Each row is a point on a landscape with many valleys, with its height.
From any point a ball rolls to the lowest of the 2 points nearest to it. It stops when none of these is lower. Distance is the straight distance between rows; heights are no part of it.
k_281 h=367: [-37  -8   9  -3   5   3   8  13   2  16  -4  -2 -16  -2   6  -8  -5   3
  -8   4   6 -10]
k_76 h=351: [ 29 -20 -20 -17   9  -7  -8   4 -12  11  14  22   2 -11 -12  -4  -6  -5
  14   3   1   2]
k_890 h=257: [ 17   8   7   5  -9   9 -21   1  -1   6  -2 -12   7 -11   2   7   2   3
  12 -34 -12   3]
k_650 h=464: [  5  -3   9  20  -5  18  35   2  18   0 -10  14 -10 -34  11   4  -7   8
  -6 -11   4 -20]
k_304 h=438: [-25   6  21 -19  24  -4   1  12   3 -16   1  -8  -8  26  15   7   3 -12
  -1  -7  -5 -19]
k_966 h=641: [-26  -3  -9 -12  13 -34   2  -4   5 -11  -8   6  -2  19  -5  22   6 -21
 -17   1  -5 -11]
k_540 h=577: [  9 -22   0  16   9   9 -18  14  -3  25   2  10   5 -23  -1  -6 -11   5
   2  -9  -9  -6]
k_696 h=612: [  2  -5  -9  13 -19 -31 -18 -11  -6  -1 -11   0   8  10 -19  15  -4   0
 -27  18  -3   8]
k_840 h=482: [ -1  -5  21  22   0  19  17 -10  -7  -4  -7  -8 -14  -6  33   2   9  -2
 -10  -4  13  10]
k_495 h=322: [-31  -7  14  -3  14  -1   4   2  -4   0  -7 -12 -19  17  28  -2   4  -4
 -13  -5   4  -5]
k_288 h=500: [ -6   9  15   5  -7 -11  12 -28  12 -39 -12   5   9  13  -5  23   5 -12
 -16  20  -9   2]
k_322 h=648: [ -5  17  16  -1  -7   1  -5  12   6 -28  -1 -10 -22 -28  15  -5   3 -11
 -12 -11 -10  21]
k_529 h=305: [  2 -22  -8 -13  14  -3 -20   2 -20  21   0  30  -6   9 -11  12  -9 -18
  27  10   4   9]
k_948 h=508: [-14  -1 -15 -18  -2 -11   0  11   0   5  -3  26 -13 -22 -16   9  -9 -19
  30  14   4  21]
k_581 h=300: [ 29  -7  -1 -18  -5  -7 -22   6  -8   2  -1  16   5   9  -9 -11  -4  -5
 -10   2 -18  -4]
k_588 h=170: [  9   2   8  -4 -16  20 -19   6   1  23  -9   6   3 -17 -20  -7 -12   4
  15   7  -8  15]
k_784 h=352: [-10  10  21   3   7  16  27   6  10 -27  16  -4   4  -6  13 -11   5  -6
   3  11   2  -1]
k_197 h=323: [ 13 -12  20  13   5  15 -12  -3 -16 -11  16  13  15 -11  -2   0   0  -3
  10  30  -7  23]
k_952 h=222: [  6   1  11   3 -22  18 -17   2 -11  26   7  13   2 -12 -19  -9  -9   7
   0  28  -4  21]
k_401 h=476: [-11   8   1 -34  -9   3  -9  25   1   9  11  -2  -7   1 -12 -32   1  -4
   2   4  -6  -6]
k_99 h=480: [ 26   8 -25 -14  -4 -20  14 -13  12  -9 -11   8 -11  -1  -6  14  -3   1
   6 -14   6  -2]
k_436 h=404: [-23  -9  11   3  15   8   2  19  -4  14  -3  17   0 -12  -1  -6 -10   5
  -6  14  -3 -12]
k_419 h=158: [ 11  -4 -30  21 -11  -7   6  -6  -6  21   1   2  -1 -14 -12   1  -7  12
  -3  -1  17  16]
k_769 h=554: [  5 -23   0  10   4   3  -2   4  -3  22  -2  11 -25  -9  11 -15 -24  13
 -21   3   3   1]
k_893 h=344: [-24  -7  11  -6  -5 -14 -32   7  -8  -1  -3  -9   1   0  -7   5   5  -9
 -23  14 -18   6]
k_757 h=212: [  4   0  -4  25 -11   1 -11 -12   1  13  -2 -17  -2   2  -1   4   3  16
 -13 -11   2   2]
k_926 h=522: [-13  11  -7 -24  22  -8  15  -5   4  -1   5 -19  -8  40  12  -3   6  -7
   8 -14  17  -7]
k_51 h=370: [  2  -4  -3  20  -2  16 -10   9   6   5  13  -8  38 -10 -17 -13   2  26
 -10  -4 -12 -34]
k_208 h=279: [ 28  -4   6  -7  10  28 -10   2  -7  -3  11   3  -4  -8  14  -6  -7   8
  29 -10  -3  20]
k_395 h=546: [ 22   6   1   5 -14  -8  -4  -9  11  -2 -18 -10  -7   4  17   9   8  -2
 -30 -26 -11 -11]
k_740 h=534: [ 24  -6  -8  -1  -6 -23 -16 -14   2 -15  -9 -11  -7  14  11   3   6   4
 -34  -8  -8  -4]
k_163 h=533: [-10   5  -8 -14   8  -1  13 -13  11  22 -13   8   7  27 -13  19  -8  -4
   5  -1   1 -26]
k_129 h=578: [-17   5 -10  -1 -22 -10 -26  -1  -9  11  -6   7   2   6 -34  15   5 -20
   5  32 -10  24]
k_352 h=383: [ 15  14  -7  -7 -19  -6 -12  -3  12  15 -25  -7 -16   3  -6  17  -6   7
  13 -25  -4  18]
k_671 h=524: [-29  20   6 -20  -8  -8   5   5  16   1  -4  -2  18   8 -28   4   6 -12
   3  11 -14 -28]
k_4 h=328: [ 20 -21 -24 -14  15  -7  -4   2 -20   6  12  36 -11  -2  -6  12 -13 -13
  28  12  12  15]
k_670 h=565: [  9   8   9 -12 -12  -2  13  -2  13  -3 -19  -9 -22  -3  19   2  -3  -3
 -23 -23  -8 -15]
k_111 h=298: [ -2   8  24 -17  -1  22 -11  -2 -13  -1   6   2  10  26 -13  -7   3 -15
  14  33  -9  20]
k_522 h=387: [  2  11  -3 -18 -17 -19 -18 -10  -8  -4 -19 -20 -16  27 -11  -3   6   5
 -13   6   1  35]
k_418 h=282: [ -1 -15   6  -5  18   1 -17  -2 -22   8   7  21  12  15 -14  19   4 -17
  14  21  -1   9]
k_319 h=494: [-12  15  15  13   4   7  25 -17  18 -16  -7  -3   6   5  17  13   2  -3
  -8   1   5 -18]
k_876 h=454: [  9 -11  12  14 -15 -16   0 -17  -1 -22  -7   1   6  12   6  -2  -1  -1
 -37  34  -3  12]
k_187 h=236: [ 10  -5  18  31  -7  27  -1  -3  -8  -2  -4  -1   8 -14   4  -9  -9  14
  -8   7  -3  12]
k_48 h=441: [  6 -14  -2   5  24 -22   7  -6  -1 -22  10   9   6  13  18  10   2 -11
 -17  -1  -1 -26]
k_87 h=317: [-14 -21  -3   7   1 -23 -30   4  -8   3   0  -7   7  -3  -1   7  -4   0
 -32   6 -13 -16]
k_739 h=312: [ -4  27  -4   7 -13  12   9   8  15 -15   5 -26   4 -22  11  -5  19   6
  17 -34   2   5]
k_101 h=556: [  8  -8   5  -6   2   4   0   5 -12   4   1  -2 -32  -9  29 -22  -3   0
   2  -9   3  16]
k_489 h=409: [ -2  12  14  22 -14  17  17  12  12  -6  -6 -14  11 -38  10   1  11  11
  -8 -25  -2 -11]
k_586 h=583: [ -6 -15 -20  -4   3 -24  -7  13  -5   2   3   4 -24 -13  13  -7  -7  -8
 -14 -20   5   6]
k_310 h=274: [ 18  -3  17  14   3   9 -19 -20  -8 -19 -14   7   2   3  -1  26  -8  -5
   5  13 -12  30]
k_560 h=188: [  7  -6 -22  33 -11  -6  -5 -13  -3  21 -10 -17  -9 -13  11   5   0  19
 -10 -18  14  13]
k_33 h=487: [ -1  17  16   2   1   6  -3   1   6 -23   3 -14   8 -13   4  12   9 -10
   6 -12 -16   1]
k_220 h=560: [-11   2   9   6   2  33  10  26  11  10   0 -11   2 -11  -2 -32  -3  26
   7 -16   6  -6]
k_214 h=125: [  1 -15 -35  25  -2 -13   1  -5  -8  30   6  15   6 -23 -25   5 -14   4
   8  18  19  17]
k_954 h=595: [-18  -3 -25  -3   5 -28   2  13   3  -3  -2 -11 -23 -13  19   8   9 -16
   2 -33   4   2]
k_958 h=666: [-22  -5 -21   5  12 -15  17  -6   4   6   6   8   8   2  -6   8  -2   1
   2  -2  10 -20]
k_64 h=519: [  0   9  -1   2   4   2   9 -20   6  15 -19   4  15  22 -17  22  -6   6
   9   3   7  -6]
k_170 h=283: [ 15   9  -1  13 -14   8  -8   2   0  -5  -3 -25   0 -19  20   1  22  14
  10 -40  -2  -1]
k_534 h=481: [  9  -1 -20   7   6   8   3  14   1  11   5   5   1 -17   3   6  -5  13
  36 -36   7  -1]
k_131 h=673: [-17  -5  -6   6   5  21  33  11  -5  11  14  23  12 -11 -15 -29   2  14
  13  30  17  -5]
k_683 h=203: [ 12 -13 -10 -21  -8   2 -12  23  -5  39  -1  34  -4  -9 -19 -12 -12  -2
  -3   6  -7 -24]
k_678 h=541: [  6 -21  -7  10   3  14  -8   5 -12  21   6  -5 -20 -12  21 -21 -13  15
  -1  -3  11  24]
k_644 h=463: [ 10   0 -30  -6  10 -22  20 -22  12  -7  -9   9  -3  15  -2  35   0  -4
  20  -9  20  -7]
k_595 h=423: [ 14  -5   0   9  15   3   9   0  -3 -27  24 -12   2   8  35 -26  16   7
 -19 -12  15 -13]
k_549 h=372: [ 32 -10 -18 -13  15  -6   0   3  -3 -10  14  16  -9 -13   1   3  -6  -6
  21 -14   6   2]
k_247 h=223: [ 14   0  12  -3  -4  32 -10   7   3  25 -10   9   4  -8  -1  -4 -16   8
  20 -13 -10   0]
k_277 h=624: [ -1  -4 -15  -4  -1  -2  31  -2   2   1   0   3 -25 -15  16  -9  -5   2
   6  11  28  14]
k_103 h=509: [  0  26  17  19 -27   8   1  -8   9 -25 -12 -18   4 -13   5  11   9  -4
 -12  -6 -15  12]
k_795 h=281: [-28 -11   9  12  10 -11 -11   4  -5  -8  -1 -27  -9   5  29  -8   9  -3
 -30 -16 -11  -6]
k_979 h=582: [ -4   7  10 -12  -6  25  20  26   6   1   5  -5 -15 -14  14 -35  -4  13
   3  -4  12   7]
k_360 h=270: [ -1   3 -25  16 -12 -14  11 -19   2   4  15  -4  32  18 -23  -4   7   9
  -4  13  12 -21]
k_273 h=439: [  9   2 -12 -11   3 -17   7  -3   1 -20  27 -21   1  13  26 -23  12   6
 -13 -17  13  -6]
k_415 h=633: [ -6   5  -1  -1   5  -8   7   6   1 -26  13 -12 -11 -26  15  -3   8  -7
   1 -12   5  26]
k_824 h=470: [  1 -10 -18  -9  22   9   1  16  -4  11   9   8   3  -7  -5  -9  -6   6
  27 -19  -1 -10]
k_867 h=371: [-13 -18  -5  -5   1 -11 -36  15 -26   2   9   3   4   9 -10  -9   9 -16
 -10  12  -8   8]
k_300 h=656: [ -4 -11  10   9   8  12  30  -3  -1   5   2  18  10  -5  -5  -9  -3   2
   6  28  11  -8]
k_614 h=605: [-19  -9   1  14  -5 -20 -17 -17  -7  -8 -13  -3  12  19 -14  24   6  -6
 -15  26  -5   8]
k_798 h=247: [ 24   1  17  10  -1  -1 -19 -13   2  -9 -20   5  -4 -15  -2  31 -10  -8
   2  -8 -23  11]
k_762 h=597: [-15  -5   4   4  -4 -18 -29  -8 -21   2 -13  -7  -2  24 -13  10   4  -3
 -14  26  -3  35]
k_432 h=407: [ 14  17   4   2 -12   2  -7 -18  16   5 -31 -11  -6   5  -6  41  -4  -4
   2 -26 -14   2]
k_274 h=689: [-17   1  -1   5 -12   8  12  15  -4  13   8   6   8 -11 -19 -29   2  17
  -3  28  12   6]
k_636 h=621: [-17   5   3  10   4   0   3  23  -6 -22  16 -24 -12 -25  26  -6  23   0
  12 -25   7  11]
k_335 h=294: [ 15  -6 -11   1 -19   2 -27 -11  -6  19   4 -12  14  21  -5 -17  -1  16
 -32  16  -1 -11]
k_832 h=567: [ 13 -30   9  23  10  16   0  18  -1  25 -10  15 -14 -19  11 -10 -17  21
 -10  -9   5 -10]
k_579 h=520: [  9  24  -7 -26   7  -8   3  -2  12 -27   7   4   0  -4 -16  20   1 -14
  36  -9 -10   6]
k_936 h=364: [ 14   5   6 -20  -6  -3 -13 -12 -11  -6  -8 -15 -14  47  -5 -10   4  -5
 -15  20   4  23]
k_491 h=429: [  9  15  12   3 -13  -7   2 -25  18  -3 -29   2   0   7  -5  31 -10  -5
 -14  -4  -9  -9]
k_417 h=558: [ 16   1  14  -7 -13  14   8  -5   9   9 -14   1 -15  -1  11  -8 -15   3
 -35  -3 -10 -18]
k_984 h=677: [-16 -14 -12   1  22  -3  17   4  -6  14  14  17  19   9 -12  -1   7   3
  17  12  14 -25]
k_697 h=349: [ 20  -2  -2   5  -5   6   0   0   6   4  16   2  26  -6 -16 -16   5  14
  -9   0  -4 -21]
k_102 h=645: [ 24 -14   0 -13  -9  -9  -9  -8  -7  17 -15  13 -22   7  -1   6 -19  -5
 -18   6  -3  10]
k_785 h=574: [ 40   3  -5 -21   2  16   5  -8   6   7   2   0  -1  17  10  -4  -5  17
  19 -24   4  -6]
k_759 h=563: [ 28  -3  -1  -5   6  13  13  -5   6  12  -8   5  -6  -2  12   9  -5   9
  13 -29  -3 -20]
k_367 h=430: [  0  -5   7   4  -5 -12   6  -4  -4 -15   1  -6 -14   6  16 -12  -2  -1
 -25  20  -2  22]
k_211 h=496: [ 24  11 -20 -20   1 -28  -5  -9  15 -14 -13   9   1   0 -22  27   1 -12
   3  -9 -14 -12]
k_55 h=516: [-16  23   2 -34 -18  -3  -7  25  12  13  -1   0   3   1 -29 -10   0  -9
   7   5 -18 -15]
k_691 h=408: [  6   3   0  -5 -17 -17 -13  -9  -2  -2  -9 -15 -18   9   3 -19  -1   2
 -26  13   1  25]
k_461 h=340: [-17  17  -2  22  -8   7  -2  -6  -1 -14   4 -29   9 -13   9   3  13   6
  18 -21   3  24]
k_262 h=327: [ -4   0 -20   8   1   3  13   6  -2   2  19 -13   7 -10   0 -19   1  12
  12 -10  14   2]
k_968 h=359: [ 16  17  -4 -27 -19  -7 -15   4   9  16 -16   6 -18   0  -9   1 -13  -4
  13 -13 -14  19]
k_523 h=453: [  7 -11 -22   8  21 -10   2 -22  -1   4  -1   5   4  18  -1  26   1   0
  26  -7  16   3]
k_35 h=241: [  5  -2 -11   7  -1 -10   6 -21   2  17  -5  -4  15  27 -11  -3   0  11
 -17   8   2 -26]
k_272 h=385: [  4  30  -1 -20  -1  10  24  -7  17  -7   8  -9  14   9  -5  -4   8   0
  30  -9   3  -5]
k_455 h=363: [-22  10   1  33 -15  13  11   4   5 -12   9 -23  11 -31   7  -9  18  14
   0 -11  11  17]
k_271 h=384: [  8   7  17   0  12   9  19  -2  13 -33  12  -3  12  -2  10 -13   6   1
 -10   6  -4 -21]
k_311 h=469: [ -8 -17   0  36   2  -8   4   2  -9   0   2  -1  -4 -20   5  -6  -5   3
 -24  11   8   0]
k_50 h=523: [ 23   4 -10 -17  -7 -27  -3 -11   0 -27   5  -3   2  12   0  -3   1  -9
 -24  -9  -7  -7]
k_843 h=386: [ -2   7   3  35 -11  14  17  -2   7 -20   3 -10   3 -37  13  -4  15   9
 -12  -9  10   2]
k_402 h=484: [ -4  -2  12  15   1 -14   1 -22   4 -29  -7  16   1 -10  -8  33   0 -17
  -1  23 -10   3]
k_434 h=405: [ 24  -6   9  14   8   6  15  -1   2 -22  12   2   9  -7  21 -13   2   9
 -21 -10  -6 -18]
k_183 h=620: [  0  -9  -6 -20   9 -12 -14  13 -16   2  14  23  11  23 -14  -7  11 -15
  -4  11  -5 -21]
k_715 h=540: [-14   3  -6 -26  21  -7  12  -2   5  21 -14   1 -11  39   2   6  -3  -4
   7  -2   7 -16]
k_959 h=436: [-30  -9  14  11  14   0  -7  18  -3  -4  -3  14  -1 -22  -7  14  -5 -17
  -2  18  -6  -2]
k_637 h=456: [-25 -11  20  20  17  -4 -13   0  -8 -15   5  11  11  -2   0  13   1  -8
  -4  17 -16  -2]
k_242 h=258: [  4  -6 -11 -20 -10 -15 -18  17  -1  29  -9  15 -10   5 -16  -5 -10  -5
 -17  -7 -22 -20]
k_30 h=445: [ 10   3   4  17  -7 -10  15 -13   1 -33  -1 -19  -4  -1  32  -8  16   5
 -27  -9   6   2]
k_616 h=528: [-12  19  15  22 -27   4   9 -11  12 -17 -13 -33  -1  -4  20  -2  14   3
 -23 -11  -6  14]
k_905 h=585: [ 32   9 -13 -23   0  10   8   4   8   6  17  -5   9   8  -4 -20  -4   7
  21 -23   0 -10]
k_150 h=642: [-11  -5  -5   5   6  13  36  -5   3   9   0   4  -7   4   8  -7  -5  10
   6  15  24   2]
k_530 h=432: [-13  -6   7 -16  28   8 -21  25  -2   8  13   0   8  15   2   4   2  -9
  25 -13 -13  -6]
k_605 h=598: [ 21   3 -10 -17   4   5 -15   5  -1  11  13  -4  15  18  -6 -22   5  -2
  19   0  -1  -6]
k_253 h=489: [-21  19   2   1   2   3  15  -7  12   1   0 -26  16  30  -2   2   3   4
   2  -8   6  -9]
k_227 h=537: [ -5  -5   8  -4  14  35  16  15  12  21  -2  -1  10   2   1 -15  -2  20
  12 -17   3 -26]
k_416 h=468: [ -6   6  11  13  -3  -1   2  -3  16  -7  -6   2  22 -10 -16  16  -5  -1
 -19   1 -19 -31]
k_397 h=346: [ -6  35   5 -12  -3  11  16   7  22 -14   6 -15   6 -12   2  -3   9   2
  32 -24   0   4]
k_564 h=507: [ -6  -9  22  13   0  19  20   7   2  -6  -6   2 -13 -18  25 -15  -2   9
 -24   7   3   0]
k_874 h=437: [ 10  15  10  24  -8  16  36   2  16  -7 -17   3  -7 -37  22   5  14   9
  -5 -33   6 -19]
k_167 h=622: [ 11   1  -4  -7 -30 -25 -27  -4 -11  11 -17   8  -2   9 -25   5   1  -1
 -34  31 -14   4]
k_688 h=532: [ -3  -7  27   5  -9  15   3   4   3   5  -7  -4 -22  -2  20 -21  -5   3
 -38   6  -5  -4]
k_817 h=531: [ -8 -20  -5  13   3  22  -3  19  -9  22  -1  -4 -21 -19  23 -12  -7  15
   4 -21  15   9]
k_619 h=297: [ 16   5  27   7   2  10 -19 -14  -6 -27   8  12  14   0  -7  11   0 -15
   9  18 -14  17]
k_862 h=510: [ 25   4 -18 -28   5 -29  -7   1   2 -23   5  17  -2  -1 -13   4   7 -19
 -10  -7 -12 -10]
k_772 h=424: [  7 -18  13  -4  18 -14  -3   4   2 -21  11  12  -7  -4  16  -2  -3 -11
 -22  -5 -11 -13]
k_995 h=539: [-15  11 -12 -15 -17  -7  13   0   7  23 -10  16 -15 -11 -18   6 -13 -15
   8  21   6  12]
k_585 h=588: [-23  -2 -10  -6  -2 -16 -24  -1 -21  -2   0   2   0  17 -21  13  12 -12
  13  21   0  30]
k_638 h=299: [ -4   8 -22   2  -2  -9  18  -5   3   3  20  -9  25   0 -18 -19   9  17
   9  -2  16 -19]
k_190 h=428: [-11 -29   8  13  26   5 -17   4 -20  19   0  10  -2   6   6  16 -15  -2
   4   7   5  -3]
k_943 h=505: [ -1 -12   0  33   9  20  14   3   0   9  -4   8  -6 -35  18  26  -2   7
  23 -19  16   1]
k_732 h=654: [-27 -12  -7  -4  17 -26  17  -3   9   0  -4   9  -8   6   4   5   1 -10
 -17  -1   6 -29]
k_81 h=260: [ 13  -8  10  35  -3  34  12   0   1   7  -4   2   2 -31  17  -7  -9  26
   7  -3   9   5]
k_207 h=452: [ -6 -16  -5  -4  21   8 -21  23 -16  13  22   8  16   4  -9  -9   7  -4
  27  -7   0 -14]
k_382 h=256: [ 18  -5  11  -1   9  37  -7   6   1  18   4  -1  -1   3  10 -13 -11  18
  24 -10   4  10]
k_7 h=607: [-12   2 -21  -6  13 -10   5  16  -4 -11  12 -18 -22 -13  31  -2  15  -4
  19 -36  18  11]
k_841 h=211: [ 14   3  20 -12  -4  10 -20  -6   4  -2 -16   8  -4   4  -7  21  -8  -6
  17  -7 -24   7]
k_252 h=259: [  5  -6  17  -6   4  12 -20  -7 -20   0  -2  17  11  32 -14  15   1 -11
  11  36  -4  10]
k_472 h=235: [ 16   4   0  18  -5  16 -13 -15  -4  13  -6 -12  10  -6  -1  18  -4  15
   9 -19  -3   9]
k_222 h=517: [-19  19 -10 -24   4 -27   4   6   7 -20   6  -9  -7   9 -12   3   8 -22
   9   0   0  14]
k_573 h=515: [-16  12  13   0  -9 -19   8 -14   9 -34  -8 -14   8  28 -12  14   6 -12
 -17  21  -3 -10]
k_113 h=382: [ -5  -2 -11 -20   3  17   7   9 -12  23  19  -2   4  11  -6 -34   0  12
  17  12  14   9]
k_656 h=329: [ 28   4  -4 -31 -10  -4 -17   0   4  -2 -10   0  -5  17  -5 -11  -2   0
   0  -8  -5  10]
k_734 h=427: [-21  11   4 -11 -11  10   0   6   4  18   5 -12  15  20 -16 -23   2  18
  -7  10  -2 -21]
k_657 h=412: [-10 -31  -1  13  13  -4 -19  10 -27  17   8  18   0  -4   3   1 -13  -5
 -16  25  -1  12]
k_265 h=506: [-31   5 -10 -10  15  -3  -2   4   2   8   7 -27  11  31  -1   0   5  -1
   8 -14   6 -18]
k_386 h=304: [ 18  -4   8   1  10  19 -13   8 -11  -6  18  14  11 -13  -8   2  -1   1
  28   5 -12   9]
k_761 h=538: [-22  18  -5 -16  -7 -14  21 -13  12 -20  -4  -4  -2   8  -9  11   4 -13
  10  13   5   8]
k_77 h=391: [-24 -13   8 -10  11  -3 -23  18 -15   3  22   0   3   4   4 -13   3 -11
  -1  14   0   7]
k_59 h=466: [ -5 -10 -10   0  10 -13   0  -6 -10 -12  10   8  -8  -5   1   9  -1 -13
  17  11   4  21]
k_589 h=326: [ 36   0  -4  -7  -7   2 -14   0  -3  -9  13   9  11 -10 -10 -15   2   9
  -8  -5 -12  -7]
k_713 h=388: [ 29   0  -4  -5  12  -7   0  -7  -3 -19   5   5  -6  -5  11   5   2 -12
   7 -22  -6  -8]
k_783 h=609: [ 17   2  -8 -32   4  -7 -13  10 -12  12  16  18  10  24 -17  -8   8 -11
  19   6  -4 -13]
k_928 h=353: [ -9   5 -19 -12   1   5  11   0   0   9  14 -15   0  16   4 -29   0   8
  13   0  23   8]
k_708 h=604: [  1   8 -10  -9  -8   4  26  14   3  -3   5  -2 -24 -28  13 -22  -4   7
  11 -15  12  16]
k_105 h=414: [  5   1 -12 -22 -12   9   1   9  -6  26   2   3 -12  12  -6 -23  -9   0
  12  14   6  22]
k_245 h=292: [ -7 -22 -16  -3  -7 -23 -35  11  -7  26  -5   5   1  -7 -15  -4  -6   1
 -26   0 -13 -20]
k_440 h=569: [ -6 -15  -1 -11  19  -8  -1  14  -5   1  -3   3 -33  -7  31  -6  -4  -4
  -2 -15  -1  14]
k_246 h=406: [ 16  -3  10  -4  13 -10   6   4   4 -25   0  11 -14 -17  18  15   0 -15
 -11 -16  -7 -14]
k_45 h=521: [-23  18  21  13 -10  13  18  -1  16 -11 -13 -21   4  -1  15   6  15   3
  -6 -12   4  -7]
k_66 h=338: [ -8  14  12 -24  -3   3 -16  -6  -8  -3  -4  -8  -1  43  -6  -5  11  -7
   6  30  -2  22]
k_680 h=450: [  4   2   2  13  -8 -17   2 -15  12  -4 -13  11  11   0 -14  27  -1  -9
 -18   0 -10 -21]
k_516 h=440: [  9 -26 -13  16  26   4  -4  -6 -15  21  -6  11   3  11   6  25 -10   1
  19   5  17   7]
k_730 h=467: [ -6  24  14  -4 -10   5  -5 -10   5 -13   4 -11  12   2 -14   0   3  -4
   0   4  -6  -3]
k_107 h=473: [ -6 -10  -5  31 -16 -25   5 -16  -3 -16   9   4   8  -3  -6  -2  -5  -4
 -26  42   4   7]
k_938 h=584: [  9  14  -2 -13   0  -1  22  -4  12  -4  -9 -10 -25  -4  21   5   4  -6
  -2 -23   2   4]
k_280 h=493: [  7  -9 -10  21  10  19  12   5   4  -2   7  10   1 -36   3   8  -6   9
  33 -14  16  10]
k_608 h=79: [-12  -8 -23  12   7  -8  -6   6  -3  26  -2  18   2 -15 -22  10 -10  -2
  16   3   6   0]
k_289 h=630: [-14  -8 -10 -21  10 -26  -2   0  -7  -7   6   9   5  18  -6  -1   7 -13
 -12  21  -3 -11]
k_206 h=566: [ -6  21  -1 -13  -3  -1  31 -19  17 -10 -10 -14 -17   3   4   2  -1  -5
  -1   1  13  14]
k_104 h=232: [ -8  -5  -1  29  -3 -10 -21  -8 -11  -5   2 -18  11   8  10  -2   8  13
 -17  -4   8  10]
k_88 h=395: [ -8  -4  -4   3   4  19 -10   9  -3  14  11 -14  25  16  -7 -23   9  29
 -12  -4   1 -27]
k_735 h=451: [  2 -17  -3   8   8  -6   6  -9 -10  -4   3   4  -5  -2  12   0  -6   0
  -9  10  11   9]
k_674 h=139: [ -2  -8 -21 -10 -10  -8  -7  16  -5  32   4  33   2 -21 -30  -1  -7  -3
  11  14   0 -12]
k_255 h=284: [ 22   0  10  19  10  38  24  -4   4   3   2   0   5 -17  18   5   4  17
  17 -16  12  -4]
k_194 h=460: [-24  27   3 -19  -4  -1   5   3  11   0   6 -24  15  33 -11 -23   7   8
  -5   9   7 -14]
k_85 h=550: [ 11   5   2 -21   9   3   1   5  13   4  -5   7  -8  11   7  14 -10  -4
  28 -25  -8  -8]
k_276 h=431: [  0  29  18 -15 -12  20  18  -9  10 -10   9 -11  19  14 -18 -12   9  -3
  18  16  -8  -3]
k_266 h=392: [ -4 -17   4   1  -7  -6 -35  15 -25  16  10  22  -5  -7  -9 -12  -6  -9
 -12  23  -6   7]
k_295 h=491: [-24   9   0   3  -3   4  12   5  16   0   2  -1  22 -10 -24  10  -3   3
   1  13  -7 -21]
k_620 h=246: [ 19   1  24  -7  17  24 -20  -2   0   3  -4   9   0  15  -2  26  -5  -3
  37  -4 -13  15]
k_375 h=504: [ -9  14 -13   2   0   2   4 -22   1  10 -14 -19  10  34 -15   9   5   9
   7  -1  12   3]
k_891 h=250: [-12 -13   0  14   0 -24 -19  -4  -7 -21  -1 -26   4  10  20   1  12   0
 -19 -10  -3   9]
k_126 h=313: [  4   9  13   3   4  28  24   0   5 -12   5  -4   4 -10  11  -5   0   3
  21  -4  11   5]
k_724 h=513: [ -3   2   5  10   8  22  26   7  10  15  -1  19  18  -3  -7  -2  -9  14
   9  -7  -2 -38]
k_768 h=268: [  4  -4   1  20 -10   1  -8 -13  -9  28   0 -17  23  19  -5  -2  -5  22
 -29   7   5 -21]
k_29 h=529: [ -6  11   1 -10 -14 -23   3 -20   5 -29   2 -17  22  36 -11  -4  17   0
 -23  21  -5 -10]
k_914 h=472: [ -3  -9  21  27  16  -5 -10  -6  -6 -27  -5  12   2 -14   6  33  -3 -16
  -3   1 -14  -4]
k_358 h=564: [-13  10  -7 -13 -20  -5 -13  -2   3  17 -16   8  -4   9 -28  16  -7  -9
   4  14  -8  20]
k_863 h=443: [ -8  12  -2 -23 -21   8  -7  13  -1  18   5 -13 -13   2  -6 -26  -6   3
   2   1  -5  16]
k_411 h=535: [  8  13   0 -10   4   3  15   3  11  -5  -4   9  -4  -6  -3  18  -8  -8
  33  -6  -1   7]
k_195 h=465: [ 12   7  14  18  -9  14  23 -20  -4 -28  -3  -9  -6  -2  35  -4  13   4
  -6   2  13  14]
k_259 h=413: [-17  -1  14 -15  21  -3 -15  10  -6   1   9  -7   3  21  -1   1   2 -12
   8   7  -2  -2]
k_981 h=471: [  6  19  13  10 -11  -6  30 -24  15 -34 -10 -14  -3   5  20  12  18   1
 -21  -9  -1 -10]
k_74 h=197: [  8  -5  15  10 -14  13  -9  -6  -9  13   2  -2   2  -1  -6 -15  -4   8
 -18  25  -5   8]
k_514 h=483: [-16   4  -3  -6  13 -12  -7   4   0 -18   0  11   2 -15 -12  22   0 -25
  28  16  -3  20]
k_203 h=490: [ -5  -8   7  13  10  11  34  17  15   6  -8  15   1 -21   4  -6  -6   8
   3 -14   5 -36]
k_443 h=501: [-15  19  -1 -21   5 -17 -11   7   1 -15  -2   0   0   0 -10  11   8 -23
  30  -4  -4  20]
k_127 h=703: [-10  15 -11  -8 -28   4   1   5  -5  11  14   4  10  -7 -25 -33  13   7
 -10  34   7   3]
k_24 h=518: [-14 -13   0  21  21  20   8  13  -7  15  -8   1 -19 -16  27  10  -3  10
  15 -22  11   0]
k_173 h=634: [ 24   0   1 -14 -19 -18 -16 -10  -3   9 -22  17 -14   6 -19  11  -9 -10
 -17  19 -13  12]
k_707 h=488: [ -1 -13 -11  23 -16 -29   8 -10  -2 -21  12  -1   0 -23   5  -8  -8   4
 -34  13   8   0]

Call two points neighbours if one is among the 2 nearest of the other. Go from one point of each pair to the other, from neighbour to neighbour, staying as low as possible. Name the highest point that can't be avoided.
k_35 / k_581 -> k_671
k_841 / k_867 -> k_616
k_841 / k_252 -> k_938
k_74 / k_588 -> k_952

Where does a ball stop that starts at each point below?
k_586 -> k_867
k_48 -> k_252
k_671 -> k_581
k_959 -> k_608
k_304 -> k_608
k_55 -> k_35
k_938 -> k_867
k_832 -> k_867
k_107 -> k_252
k_273 -> k_74

Write out the way that a ball takes from each point below.
k_29 -> k_288, k_402, k_914, k_637, k_959, k_436, k_281, k_495, k_795, k_891, k_104, k_757, k_560, k_419, k_214, k_608
k_636 -> k_7, k_954, k_586, k_440, k_101, k_678, k_817, k_24, k_943, k_280, k_534, k_824, k_207, k_530, k_259, k_77, k_867
k_573 -> k_288, k_402, k_914, k_637, k_959, k_436, k_281, k_495, k_795, k_891, k_104, k_757, k_560, k_419, k_214, k_608
